Each row is a point on a landscape with many valleys, with its height.
From any point a ball takes the steepest step (drop divided by distance) to one of its 6 nearest points. It stops when none of these is lower. Distance is the straight distance between rows; heights are no part of it.
k179 (h 472): [-12  -7 -13 -22  27  -5  -4   2 -11   4  -4 -17  -5  -5   2 -25   4   0
  10 -14  -9  11   1 -15   4   1 -17  -9]
k744 (h 291): [-10 -17 -11 -13  -2 -22   1  12 -14  -3   6   7  24 -12  -9  -1  -4  -9
  -6  -1  15  -6 -12  14  22  -8  -8   5]
k572 (h 273): [-15 -16 -18 -26   5 -15  -3   7 -26  -6  -4  -9  11  -3 -18 -18 -11  -6
 -15  -6  -6   0 -17 -12  20   0  -9   6]
k689 (h 307): [  3  -4 -10   8   1 -22  12   9   1  17   3  30   9   3   5   7  -8  12
   9   1  34  -5 -18   8  16  -4  17  14]
k298 (h 507): [-22  -2   2 -21   9 -27 -16   7  -5  20 -18  -2  11 -15  -1  -1  -5  20
   9  10  29  -7  17 -21   0  -1   4  28]
k819 (h 123): [  5  10   5  -7  10 -10 -22  19  -2  31 -18 -22   7  -8  19 -27  15  17
   3  -2  22  10  26 -14 -20   2   7   1]
k249 (h 129): [  0   6  -2  29 -16  15  15 -14  15   8  -3  -3   4  14  25  36  -9  23
  14   6   1   4   0  12  -6  -9  10  11]
k39 (h 403): [ -9 -14 -12 -16   9   9  -4  -6   7   5 -16 -20 -19  10 -13 -44 -19 -28
   3 -22 -13  13  -8 -29   5  18  -5  -2]
k962 (h 211): [ -6 -16   9   2 -21   0  -9   6  16  -6  14  11   2  -4 -16  12  -6 -36
  -7   8 -17   8 -32  10   7   4  -6  -9]
k353 (h 284): [ 13  -7  -3   2  -7  -9  -9  13   6  30  -7  -5 -13  20  21  -6   5  21
   1   2   9  -8  12   1 -22   0  11   2]
k164 (h 470): [-10  -3  -4 -13  26 -28  -2  12 -20   0   0  -4  16 -12   0   2  11  25
   1  10  15  -8  21  -6  -9   3  -5   9]
k125 (h 355): [-14  -1  -3 -10   7  -1 -20  10   2  26   4  13 -26  -6  -1 -22 -12   7
  11 -13  11  -4  -7 -12  25  -2   5  19]
k805 (h 395): [ -1  14  -1   1  -9  -3  19  -8  -8   0  -9 -10  22  -2  15  20  18  31
   8   1  16 -10   9  -1 -27  -1  -3   0]
k468 (h 297): [ 10  15  15  14   4  14  12  -6 -12 -33  10  -5  10  -3 -13  16  16 -10
  -1   5 -30 -10   6   4   3   4 -14 -17]
k340 (h 108): [ 12   9  11  27 -11  10   4  -9  -3 -30   9   5   6   9  -3  25   8   0
  -8   3 -12  -4   0   9   2 -10   3   3]
k915 (h 368): [  3 -12   1  10 -16  -7  13   4  11 -26  23  11  24 -11 -19  29  -5 -24
 -20  18  -2  -7 -17  23   2 -17 -28   6]
k537 (h 322): [  0  -6  -8  -4   9 -19  -5   9  -4   5  -2  19   1   3   6   2   0  17
   5   0  18 -12  10   5  -4   6   8   6]
k290 (h 137): [ 20  -1   9  16 -10  10   0  -6   7 -15   6   8  -9   4  -3  15 -12 -14
  -4  -3 -23   0   4  10   8  -3  14 -11]
k632 (h 287): [  7  -3  -7  -3   7   2  -8 -10   7   3   1   3 -14   7   8  -2   0   3
   5  -9  -5  -4  14   8 -14   7   0  -4]
k709 (h 192): [ -7   9   3  11  -9   5  12  -1   1  11 -10  -5   2  12  20  14  -1  30
  -4   3  17 -10   6   9 -11  -5  14   6]
k418 (h 100): [  0  -4  16   5  16  15  10  -4   1 -15   9  -6 -13   8 -23  -7  -5 -28
 -10  -7 -31   8  -3   8   1   3   9 -30]
k356 (h 397): [  3  -1   4 -13   4 -21 -11  21  -7  15 -16 -12  11 -13  10 -17  10  32
  -7   6  33   2  27 -17 -30   3   3  11]
k153 (h 293): [  2  -7 -15   2   1 -15  -5   1   6   2   3  19  -1   3   5   5  -4   8
   3  -2  10  -5  -2   9  -2   5   7   0]
k890 (h 333): [-16 -13 -12 -24  27 -21   4  10 -28 -11  -5  -9  12 -16  -4  -8  -2   8
  -6   4  -2  -3  -6 -12  18  -8 -16   2]
k75 (h 323): [  1   2   1   6  -5 -13   6  14   9  22  -4  24 -15   8  21   0  -2  21
  12   7  14   2  -3   3  -3  -1  21  12]
k66 (h 374): [ -1  15   2  -2   3  -4  10  11  -4  11  -4 -10   9   2  12  -4  14  29
 -15   2  15 -11  22  -2 -29  -2  -9   5]
k822 (h 338): [ -6  -3  -2 -12   8 -22 -13  13   8  21 -10  10  -5  -6   3  -5  -7  13
  15   5  15  -6  10 -19   9  -4  13  27]
k759 (h 251): [  4   4 -11  19  -8 -16  23   6  -4   5  11  22   9  -1   4  16 -10  11
  -8   7  37   1 -10  15  -3 -13  18  19]
k460 (h 146): [ -9 -14  -3 -23   7  -6  -7   3  -4  15   0   6 -15  -6   1 -11 -14  -1
   4  -9  10   4  -4 -10  28   2  -7   6]
k837 (h 86): [  9  13   6  39 -17  17   8 -10   4 -11   1   7  -4  15   9  24   2   8
  -2  14 -15   4   2   8  -3   0  16   4]
k507 (h 533): [ -9  -7   1 -29  22 -12  -2   5  -8  11  -2 -19  -8 -10  20 -31   6   2
  10  -7  -5   7  17 -22  -5   5 -18  -3]
k585 (h 299): [  4  21  -3  -1  -9  19   2 -10  -2   3  -7 -11   3   6  10   3  16  21
   0   6   0  -5  21   4 -23   5  -8   5]
k691 (h 206): [  2   8   3   4  -8   7  -1  -3   5  10  -9  -9  -6  13  17   0   9  15
  -2   0  10  -3  16  11 -30   2   8  -2]
k570 (h 248): [  5 -13   0   3 -12   1   2   0   6 -17  15  10  13 -10 -15  10  -2 -20
  -7   9  -8  -2  -9  16   7   1  -3  -8]
k159 (h 38): [ 14  14   6  26 -12  24   7 -12  18   2  -5   6 -23  22  15  16  -5  12
   6  11 -21   5   9  10  -8  -6  20  -1]
k40 (h 266): [ 21  -9  -1  24 -20   2   7  -4   9 -14  18  17  17   0   0  14 -16 -14
  -8  20  17   2 -19  24   1 -12   2  17]
k909 (h 195): [-10  10 -11  22  -5  -6  19  -7  -5  -4   2  -1  13  -3  10  24   3  26
  -5   3  20  -4   3   5  -9  -3   5  12]
k987 (h 261): [  0 -11   5  -7   7  14  -3 -11  20  -3  -4 -12 -12  -2 -10 -28 -10 -31
  11  -8 -21  14   4 -11   5  12   4 -20]
k867 (h 245): [-13  19   1  19  -5  -6  39  -9 -12  -4  -8 -10  26  -9  21  30  -1  36
 -12  16  21  -6   2   5 -11  -8   2  13]
k26 (h 404): [ 10  17   8  -7   9   1 -16  12  -1  15 -12 -17   2   4  25 -46  22  13
  -1 -19  22  18  23 -11 -20   0  10 -16]
k57 (h 288): [ 20  -4   1  30 -20   4   5   3   5 -17  14  20  19  -1 -11  33  -5 -16
 -14  14   7  -3 -19  20   8 -19  -2  15]
k843 (h 237): [  5   9  -1  13  -3   0   5 -12 -15 -26   5  -3  22  -8 -17  31  12  13
  -5   1   6 -18  13  11   0  -4  -8  -4]
k162 (h 180): [  8   9  -7  36 -18   2  13  -8  -4 -18   9   5  19   6   4  36  -3   9
  -9  17  11   5  -3  12  -1 -12   7   9]
k510 (h 93): [ 21  16  11  31  -7  19   1  -2   7 -12   1   9 -20  22   0   6  -3 -14
  -8  10 -26   0  -4   3  -3   8  20  -9]
k477 (h 332): [ -2  -4  -3 -24  12   4 -15   2  -1  20   3  -1 -27  -3   5 -30 -11  -4
   4  -9  -2   3  -8 -13  27   5   2  10]
k892 (h 350): [  1   4   2   3   5 -25  -3  12   5  13   3  29   2  -3   3  -2 -12  13
  11  -2  27  -1 -11  -2  12  -4  16  24]
k916 (h 259): [ 15 -13  -1  10 -10   2  -4  -4   6  -3   6  22   3  -6  -4  15  -8 -14
   3   1  11  -2 -13  11  16  -4   7   2]
k809 (h 207): [ 13  -8  11  21 -14   4   3  -2   2 -22  18  20   7   4  -8  16  -2 -26
 -10  13 -15  -2 -20  18   9  -9   9  -2]
k433 (h 418): [ -9  -6  -7 -18  27 -14  -4  11  -8  13  -2 -12 -11  -6   8 -19   1  10
   9   1  -4  -2  10 -15   9   0  -6   6]
k17 (h 423): [ -3  -5  -1 -20  12 -19 -18  18   5  21  -9  -4   0  -5   5 -20   6  20
   6   9   5  -5  21 -17  -7   3   2  20]
k768 (h 360): [ 13  -5  -4 -15  -4   2  -9   2  13  28  -5   8 -24  10  21 -14   1  -3
  18  -4  -3   0   7  -5  -9   5  11  -2]
k186 (h 414): [ -9   8   1  -6   3 -21 -12  17   4  13   4  20  -2 -12  -9  -9 -15   6
   3  -6  29  -3 -20  -6  29 -11   4  18]
k610 (h 351): [  2  -4   6 -16  -4 -22 -21  24  13  35 -23   2  -1  -1   6 -12  12  23
   8   3  24   8  18 -19  -6   0  21  21]
k201 (h 289): [ -6 -21 -17 -20  10  -9  -2   5 -13  -3   4   5   6 -10  -7  -4  -2  -3
  -8  -8  -6  -3  -9   7  32  -5  -8  -1]
k647 (h 244): [  7  11 -12  36 -18   4  31 -10  -1  -1   7   2  33  -4  11  40 -18  18
  -6  25  27   5  -7  15  14 -19  13  15]
k133 (h 290): [  8  -8   6   9   3  11  -9  -9  15   5   5   2 -18   4  -1  -3   0 -10
   5 -12 -10   4   5   4  -3  18  12  -6]
k61 (h 312): [ 12  27  11  17 -14  15  12  -5   0 -16  -4   0   1  -1   6  22  21  17
  21   9 -16   4  11   2 -28  -6  -1 -13]
k438 (h 87): [  8   6   7  19 -18  24   0  -4  17  12  -8   1  -8  28  17  20  -5  22
   8   1  -4   0  -2  12 -20 -11  16   1]
k48 (h 270): [ -1  -5   6   5  -8   0   4  -4 -10 -31  18  -1  16  -4 -19  19   9 -23
 -25   5 -20   1  -6   9   4  -2  -8 -15]
k838 (h 249): [ -7 -20  -5 -15  14 -19   0   0 -14 -11   6  -3  17 -10  -2   0   4   5
  -6  -4   3 -10   2   9  15   1  -8 -13]
k869 (h 230): [-14 -20 -10 -11  -6 -14   2   0  -8 -21  13   3  27 -13 -21  10   4 -19
 -11   5 -14   1 -12  12  11  -4  -7  -5]
k560 (h 317): [  0 -11  -3  -6  -9 -10   0  10  -2  13   3  17  12  -6  -2   7  -8 -23
  -1  -4  21  -5 -32  17  24 -12  -7  11]
k117 (h 372): [  1  -7  -2  -5   9 -14  -5   9   1  19   4  33  -9  -4  -2  -8  -6  11
  18  -4  13  -3 -13  -2  19   2   8  17]
k748 (h 325): [ -6  -5  -5 -20   9 -20  -4  23 -11  14   0  18   4  -6  -2  -5  -1  13
   2   1  18  -3  -6  -7  28  -8  -2  11]
k978 (h 340): [ -1  -5   0 -13  16   2  -2  -9   0  -9   6 -13  -6  -6   0  -3   8  -3
   6  -5  -8  -7  14   3  -7   7  -9 -12]
k902 (h 175): [ -3 -11  22  -5  -5  19  -8  -2  15  -6  -2   5  -8   1 -25 -15  -6 -29
   7  -4 -28  12 -18  -2  14  12  13 -23]
k287 (h 260): [  9 -13  -6  18  -7   2   6  -4  -2 -19   9  10  26  -4  -7  18   0  -5
 -16  11  20  -6  -3  15   7 -10  -2  13]
k707 (h 376): [-17 -10  -9 -18  -4   5  -3  -5  -8   2  -6  -8 -16   9 -23 -36 -12 -22
  -5 -12 -12  14 -21 -17  14  15   0  -4]
k521 (h 362): [  4   0  -1 -16   7   1 -15   6   7  29  -7   6 -23   3  15 -23  -3   0
  12  -4   1  -3  -1 -12   3   3   4   3]
k446 (h 240): [ 13  16   7  20  -6  21  -8 -16   9  -7  -1  -8 -16   9  -2  12   0  -4
   7  -8 -17   0  13   2 -16   1   3  -7]
k147 (h 292): [  3  14  -9  -4   9   2   6 -13 -11 -10  11 -14   5 -11  -2   8  12  12
  -1  -8   8 -15  21   2 -11   8  -8   2]
k991 (h 504): [ 20  26   8   4  -5  25 -10 -11  15   4  -8 -17 -10  -1   7 -10  18   6
   6  -3  -4   4  20   1 -30   1  -4 -11]
k970 (h 448): [-16   0  -2  -5  -1 -23 -15  20   8  33 -10  22 -13  -5  -7   1 -13  16
  19  -2  41   5  -2 -16  16   0  20  34]
k102 (h 393): [ -1  21  12  -3   8  23  14  -5 -20 -30  10 -19   2   2 -15   1   4 -18
  -8  -4 -34   1  11   1  -7  13 -18 -39]
k7 (h 247): [ -4 -21  -3 -11  -1   3  -3 -11   4   3  -3   3  -2  -4  -8  -2 -10 -21
   3  -7 -15   3 -13   5  27   3   7 -10]
k308 (h 424): [-12  -6 -12 -31  14   0  -3  -5  -8  -2 -14 -16  -7  11 -15 -42 -15 -16
 -11 -17 -11   8 -10 -32   8  15 -13   7]
k339 (h 572): [ 10  14   0  -8  11   7 -10  -4  -8   3  -1 -16   5  -2  14 -15  10   8
   5  -5   4  -6  27   2 -29   7 -14 -12]
k180 (h 516): [-16  -7   1 -19   2  -9 -22  19  -6  15  21  15 -19  -1 -17 -18 -21  -2
  -7 -16  24  -1 -27  -6  31  -5   2  23]
k755 (h 232): [  6  17   2  15  -5  16  11 -12   9  -7  -4  -9 -12   9   5  13  11   7
   7   2 -14  -7  10   2 -17  -3   7   1]
k426 (h 326): [  6  -8  -4  -2   0 -20   5  18  -3   5   1  22  17 -12  -3   6  -8   1
   3   6  31  -4 -19  11  21 -13  -4  13]
k648 (h 181): [  0   0   4 -16   1 -15 -18  19   8  27 -12  16 -17   2  16 -10  -3  11
  24   3  10   2   5 -16  -2   0  12  13]
k846 (h 390): [-10  -7   2  -1  11 -30   1  14  -6  13  -7  24   6  -4   3   6  -1  18
   0   5  29   0  13  -5   6  -8   9  24]
k508 (h 469): [-11  -9  -4 -14  14 -22 -16  21  -3  13  -4   9   4 -16 -13  -7  -9  18
   4  -5  19  -8   8 -18  23   1   1  34]
k657 (h 136): [ 11  14   0  28 -10   6  11 -12   0 -25  -4  -2   8   8  -2  33   9  13
  -3  16  -2   2   1   4  -5  -5   7   7]
k197 (h 216): [ 12  -3  13  11  11   6   0  -4   4 -10   5  -9 -14   0  -9  -1   2 -16
  -1  -5 -20  -3  16   7  -2  11  -1 -23]
k9 (h 222): [  7  25   1   8  -2  13   6 -10  -1 -25  -1  -5   0  -4  -8  15  20  10
   7  -2 -10  -8  22   3 -10   7 -15  -4]
k511 (h 353): [-20 -12 -18 -32  19 -21  -7  -2 -31 -12  -8  -9  13   1 -24 -27   1  -3
 -19   0  -6   6 -10 -28  14   5 -20  16]
k71 (h 269): [ -2   0   5  -3  -1  -1   4  -1  -7 -30  13 -23  18  -3 -26   3   7  -9
 -12   2 -19   9   8   0   1   8 -19 -18]
k844 (h 465): [ 11  -2   0 -11  20  -2  -6   3   1  11  -7 -10 -12  -2  16 -25   4  -5
  13  -8   3   3  22  -9 -15   8   1   2]
k144 (h 233): [ -9  13  -5  21  -4  -1  19 -18 -18 -25  -3   1  26 -19   0  30  18  24
  -3  14  18 -12   2   3  -5  -4  -9   9]
k752 (h 155): [ 11  10   7 -14   3  -2 -28  16  10  28 -14  -8 -11   9  26 -37  13   6
   7  -3   7  11  15  -9 -13   2  14  -4]
k52 (h 238): [ -9 -20  -4 -13  10  -7   3  -3  -3 -20   1  -7  14  -7 -14   1   4 -12
  -5  -6  -8   4   2   6   7  -1  -8 -17]
k115 (h 295): [  3  23  19  10   6  20  14  -5  -5 -21   7 -10  -5   7 -13   6   6 -23
  -7  -4 -31  -5  11   4  -2   0 -13 -35]
k195 (h 354): [  4 -10   6  -8   5  18 -11 -10  21  19  -1   9 -34   2   4 -11 -10 -21
  26 -13 -11   7   0   0   5  16  21  -5]
k178 (h 344): [ -5  -9   0 -17  15 -21  -6  12  -7  17  -7   5  -3   4  19 -14   6  13
   7   6  10  -5  17  -7  -8   0   3   8]
k473 (h 440): [-20 -11   0 -21  -2  -6 -22  21 -13   7  11  14  -8   1 -25 -25 -20 -12
 -10 -12   6  11 -35  -8  20   0   1  10]
k107 (h 315): [  1 -10 -10 -11  22  -8  -5  -5   3  11   3  -2  -8  -9   8 -11  -7  -1
   8  -6  -5  -5   8  -7   8   5  -2  -3]
k913 (h 210): [ -3 -20   0  -6  -3   7  -4  -2  -1 -11  -6 -10   0   1 -24  -5  -4 -27
  -1  -5 -26  15  -9  -3  16   6   0 -15]
k65 (h 170): [  0  11  -2  36 -14   5  21 -17   8  -2   6   2  21   5  23  39 -13  21
   7  13  16   4   3  14   2 -16  10  13]
k794 (h 267): [ -2   1  -1   1  -3 -11  20  13  -9  13  -5  -5  10   1   9  11   2  39
 -13  14  24 -14  15  -3 -20  -7  10  12]
k129 (h 579): [  6  38   4   2  -4  23  -9  -7  -3  13 -20 -21   4   9  24 -14  24  15
  -2 -22  12  11  23  -4 -20  -7   2 -24]
k789 (h 329): [-17 -12 -19 -19   0  -9  -7  -3 -14  -5   1  -1  -1   3 -14 -23 -12  -7
 -12 -12   2   7 -23 -15  20  10 -14   7]
k2 (h 263): [  2   0   6  -9  19   9   0   0  -2 -18  -4 -18  -7  -2 -16 -12   0 -25
   4  -3 -24  22   7  -4  -2   7  -4 -21]
k231 (h 272): [-13 -18 -15  -1 -11 -15  -2   5  -1  -2  15   9  20 -15 -16  10  -4 -29
  -4   8   2   2 -23  17  22 -14 -20  10]
k590 (h 305): [ -1   4   6   4   5  12   3  -7  -9 -28   5 -24   7  -8 -18   8  10  -7
  -4  -6 -11   1  14   0   7   4 -13 -24]
k873 (h 451): [  8   3   3 -14 -11   2 -24   9  24  36 -14  12 -33  16  18 -30   6   3
  22  -6   2   7   0  -7  -4   6  18   6]
k244 (h 164): [ -9 -10  -1   5  -9  -9   9   0 -18 -37  15  -9  40 -14 -22  20  14  -6
 -21  19  -1 -14  -1  16   1  -3 -21  -5]
k645 (h 223): [ -2  -1 -11   8   5 -10  10  -9 -12 -12   6   4  16   0  -5  16  11  17
 -12  -1  17 -18   9   7  -7  -4   3   4]
k977 (h 466): [ -9  -1   3 -19  23 -20 -15  11  -1  12  -9  -8   0 -14  11 -17   9  11
  15   0   8  -5  21 -24  -3   0 -11  20]
k668 (h 373): [ 14   3  -2  -4   4   8 -15 -12   9  17  -5   0 -18  13  21 -19   5  -2
   6  -7  -6  -3  16   6 -23   3  12  -9]
k207 (h 411): [-27  -4 -18 -13 -12  -6 -12  20  -8  11  19  15  -4  -6 -20 -14 -13 -19
  -4   3  17  -4 -46   2  21 -15 -13  13]
k480 (h 327): [ -9  20   1   1  -7  -6  28  -9 -23  -1  -8  -8  26 -10  14  26   7  36
  -6  15  25 -21  12  -5 -21  -4  -7   7]
k708 (h 401): [-11 -10  -4 -20   7   5  -1  -4   0  10  -9  -9 -20  -5  -8 -28 -10 -12
   5  -8 -13   6 -11 -22  20  12   0  -6]
k577 (h 352): [ 16   8  -3  -5   0   9 -18   5  10  26 -17 -10  -9  13  21 -32  11   7
  -2  -8   4   1  17  -5 -25   4  12 -12]
k440 (h 228): [ 12  -6 -12  21  -9   2   9  -4   8  -9   8  18   5  -2   0  21 -11  -1
  -7  10  18   2 -17  19  -2  -7  10  13]
k98 (h 428): [  4   3   4 -20  14  -6 -21  11   9  24  -6  -4 -19   0  21 -38  -7  -4
  10   3  -5   5  14 -21  -2   3   2   9]
k851 (h 335): [ 12  16   6  -5  -5  12 -11  -7  14  13  -9 -11  -9  11  27  -9  13  10
  -5 -10   3   2  21   7 -26  -1   4  -7]
k864 (h 252): [  0  -6  13   5 -18  -3   7   7   6 -22  25   3   7   4 -13  19   1 -31
 -24  13 -31  -1 -24  13   1   1  -5 -17]
k236 (h 276): [ 10  17   8  13 -20  32  13  -9   5  -1 -21 -12   6   3  18  20  26  25
   7   8  -2   0   4  -2 -18  -5  -6  -2]
k36 (h 218): [ 17   5  18  24  -9  16   8  -7  -1 -18   7  10  -7  18  -2  22 -12 -37
 -20  -2 -26  -8 -25  17   1   7   2 -17]
k688 (h 582): [-19 -14  -7 -19   0 -23 -12  30 -14   5  13   6   0 -11 -26 -21 -15   7
 -13 -11  21   7 -26 -15  25 -13  -9  20]
k212 (h 212): [-22 -20 -20 -22  -1 -13   0  -1 -24 -21   6 -12  31  -9 -16   3  10  -6
 -11   6  -4   1 -13   2   9  -2 -13  -5]
k190 (h 621): [-12   5  -9 -18  24   3 -16   4   4   1 -13 -33  -9 -10  16 -46   2  -6
  11 -17 -18  11   3 -28 -12   0 -24  -8]
k390 (h 95): [  7  22  15  29 -11  26  13 -16   6  -6 -12  -2  -9  18  17  28   3  13
  10  13 -26  10  -3  10 -19  -4   8 -10]
k303 (h 337): [ 12  28   5  21  -1  16  18 -12  -1 -23  -6  -3  10  -4  -2  22  29  20
  11   4 -12  -5   8   1 -20  -3 -16  -6]
k128 (h 224): [-16 -17   4 -12 -11  17  -7  -4   2   8   2  12  -8  -1 -16 -12  -9 -26
   3  -7  -8   4 -31  -1  23   5   1  -5]
k547 (h 231): [ -1  -8  13   7 -16  16   7   2   7  -6  19  14   1  13  -7  15  -6 -43
 -19  12 -32  -3 -29  19  -1   8  -1 -21]
k85 (h 324): [-11 -13 -10 -12  -4  -6 -16  15  -7  14   4  10  -2  -8 -10  -5 -10 -23
  -2  -3   8   5 -31   9  28  -6 -12   8]
k474 (h 246): [ -2  16   2  25  -6   8  18 -15   1 -10  -5  -2  19  -7  15  34  10  43
  11  25   7  -7   2  14 -11  -6 -10   4]
k342 (h 296): [ -5  -7   1 -14   2   5  -9  -1   1  20   2  19 -18  -5   1 -11 -15 -11
   7 -13   5  -3 -21  -1  29   6   4  -3]
k449 (h 258): [  5 -19   1  -7   7   3  -6  -6   6 -10   4  -3  -5  -4 -17  -5  -6 -16
   3 -11 -14   4   8   9   9   7  -2 -14]
k47 (h 394): [-16 -11  -3 -19   3  15 -10  -6  -2   8  -1  -3 -24  17 -22 -40 -19 -23
 -13 -16  -9  15 -30 -19  19  16   6  -1]
k655 (h 234): [-10   2  -9  11  -7 -17  21   7   2  14   1   4   8  10  16  18  -9  28
  -6   3  25 -11   2   6 -14 -10  10  14]
k245 (h 121): [ 14   9   8  16 -18  22  -5 -11  12  22 -13 -12 -15  15  21   8  -1  15
   6   0  -8   6  12   7 -25  -4  12   2]
k868 (h 452): [ -7 -10   2   3  -6 -28   5  25   0  16  -9  17  10  -5  -3  11 -14  27
  -3  16  31   1  12  -7 -14  -9  17  23]
k505 (h 339): [-14 -13  -4 -23   4   9  -2  -9   0  -1 -11 -12 -13  10 -15 -30 -16 -29
   4 -12 -30  15 -15 -21  10  12  -1  -9]
k84 (h 336): [ -3  -3   8  -7   0 -17   2  17  -2  16  -8   1   1   5  18  -3   7  29
  -8   2  25  -5  20  -2 -19  -3  11  14]
k176 (h 357): [  3  -7  -5  -6  12   9   2  -8   5   3  -5 -13  -6  -5  -6 -15  -5 -13
   8 -11 -12   8  10  -5  -2   8  -3 -20]
k806 (h 178): [  1  -2  -7  20  -7   4   7  -8   8  -8  -5  -2   0   5  -7  20   6   8
  -3  -2   3 -13   3  10 -12   0   4   1]
k750 (h 79): [ 12  19  15  17  14  23   1 -10   3 -20   6  -8  -9   9  -6   4   5 -13
  -1  -7 -34  -2  17   5  -8   2   0 -17]
k367 (h 283): [  4 -17  -7  -4  -7 -11  -2  -2  -4   1   9  10  20 -14  -6  12 -11 -11
  -2  -1  11  -7 -16  16  22  -4  -3   4]
k516 (h 359): [  2  24  13   5   8  19   4 -11  -2 -19   7 -20  -8  -5  -9  -1  11 -15
   0  -6 -20   3  25  -1  -7   4 -21 -23]
k443 (h 314): [  5  26  10  16  -2  23  10 -15   7  -9  -6  -3 -13   7   5  10  22   6
  13   2 -18  -2  15   3 -25  -1  -2 -10]
k889 (h 191): [ -7  -9 -11  -7   5 -13  11  -7 -20 -31  15 -21  26 -20 -19  18  10   0
 -19   5   6 -11   3   8   5  -3 -17 -13]
k399 (h 92): [ 15  21  21  26  13  24  10 -12   2 -22  -7   0 -16  14   3  18   4 -18
  -4   7 -36 -10  -7  11  -6  11   5 -23]
k254 (h 158): [  2   9   2  18 -18  15  16 -10   3   3  -7  -5  13   8  18  25  -3  20
   1   8   4  -3   3   4  -9  -5   6  14]
k170 (h 400): [ -1  -7   6 -11   1  -4 -17  -1  11  26  -2  18 -28  13   5 -17  -9  -2
  16  -8   4  -1 -11 -11  21  10   7   5]
k347 (h 169): [  2 -12  22   0  -7   3   3  10   8  -4   9   8  -5   9 -13   2  -7 -29
  -5   5 -27  13 -13  12   5   4  12 -27]
k307 (h 425): [-11  -4 -10 -22  17   7  -1 -10  -7 -10 -16 -28  -3  -1 -14 -33  -5 -32
   8 -15 -22  20   2 -27   2  14  -5 -12]
k586 (h 182): [ 12  -2   4  14 -24  18  -5   0  22  26 -14   0 -16  22  30  -6  -5  14
   0  -8  -3  -3   3  -1 -21  -3  14  -4]
k398 (h 85): [ 13  20   7  12 -17  25  -1 -10  13   8 -13 -22  -5  12  13   6  15  13
   6  -1 -12   4  10  -1 -23 -11   4  -3]
k633 (h 285): [ -8 -11  -7 -12  -1  -9  -7   1  -6   1   6   9   1 -12   1  -5  -5  -7
   3  -4  -3  -1 -27   8  26   0  -6  -3]
k859 (h 517): [-21  -8  -8 -23  21 -25  -3  19 -16  -1  -2  -9   6 -13 -17 -17  -5  16
  -7  -2  10  -1  -1 -34  23  -9  -9  19]
k299 (h 375): [  2 -10   8  18 -13  -1   5   9  14 -17  31  24   9 -12 -11  27 -10 -35
 -19  20 -13   4 -27  21   0 -10 -18   0]
k841 (h 188): [  8  15  -6  30 -18  -1  14 -15  -4 -27   1   3  28  -3  -1  39  12  20
  -6  20  19  -6  -1   5   0   1  -2   4]
k532 (h 185): [ -4   2 -14  28 -17  -2  18   2   8   5   8  12  -3  12  23  19 -16  21
  -1   1  21  -2  -2  16  -7  -3  17  13]
k53 (h 556): [-17  -2 -11 -15  21  -1   5  -5   8  -6 -11 -34 -11  -2   2 -46  -5 -22
   9 -23 -16   6   1 -37  -9  10 -15 -14]
k853 (h 208): [ 10   6  20  14   4   8   4  -8  -5 -20  11   1   2   7  -4  14   0 -22
 -13   4 -22  -4  -3   9   0   4  -6 -20]
k150 (h 331): [  7 -10  -4  16 -17   3  -1 -13  15  13   1  26 -17  11  15  10   2  -1
   6  -9   1   1   5   8  -4   6  22   5]
k265 (h 396): [ -1 -15 -12   5 -14  -5  12   5  14  -9  19  14  12 -15 -28  21 -13 -37
  -2  17  -1   4 -28  21   3 -10 -26  12]
k238 (h 429): [  9  13   0  -8   9  11  -4 -20   0 -10  11 -22  -4  -5   0   4  18   3
  -2  -3  -8 -10  28  -1 -23   6 -10  -9]
k947 (h 407): [-11  -2 -18 -26  29  -5   6  -5 -21 -11 -14 -24  12 -11 -14 -20   0  -3
   2  -5  -7  10  -3 -13   2   6 -16 -13]
k199 (h 441): [ 14  30  25  13  -8  33  15  -9  10  -4 -17  -4  -6   0  15  10  27   8
  12   1 -14  13  17  11 -34  -5 -14 -21]
k875 (h 190): [ 13  -6  20  22 -14   4   2   1   4 -18  19  12  -1   5 -10  17  -3 -30
 -17   6 -24  -6 -18  12   4   5   2 -13]
k634 (h 539): [  3   6   4 -15  16   9  -6 -11   3  -9   8 -23  -7 -11   3 -21  10  -7
   5  -9  -7   5  29  -9 -17  12 -15 -10]
k758 (h 294): [ 12 -16   2   5   0  -6  -5  -8   8   8   2  18 -22   6   6   4  -4 -13
  11 -13   4  -4  -7   3  14   7   9  -4]

For each start below, name the point where the ball stops.
k868: k159
k744: k244
k890: k244
k507: k460
k647: k159
k231: k244
k440: k159
k84: k159
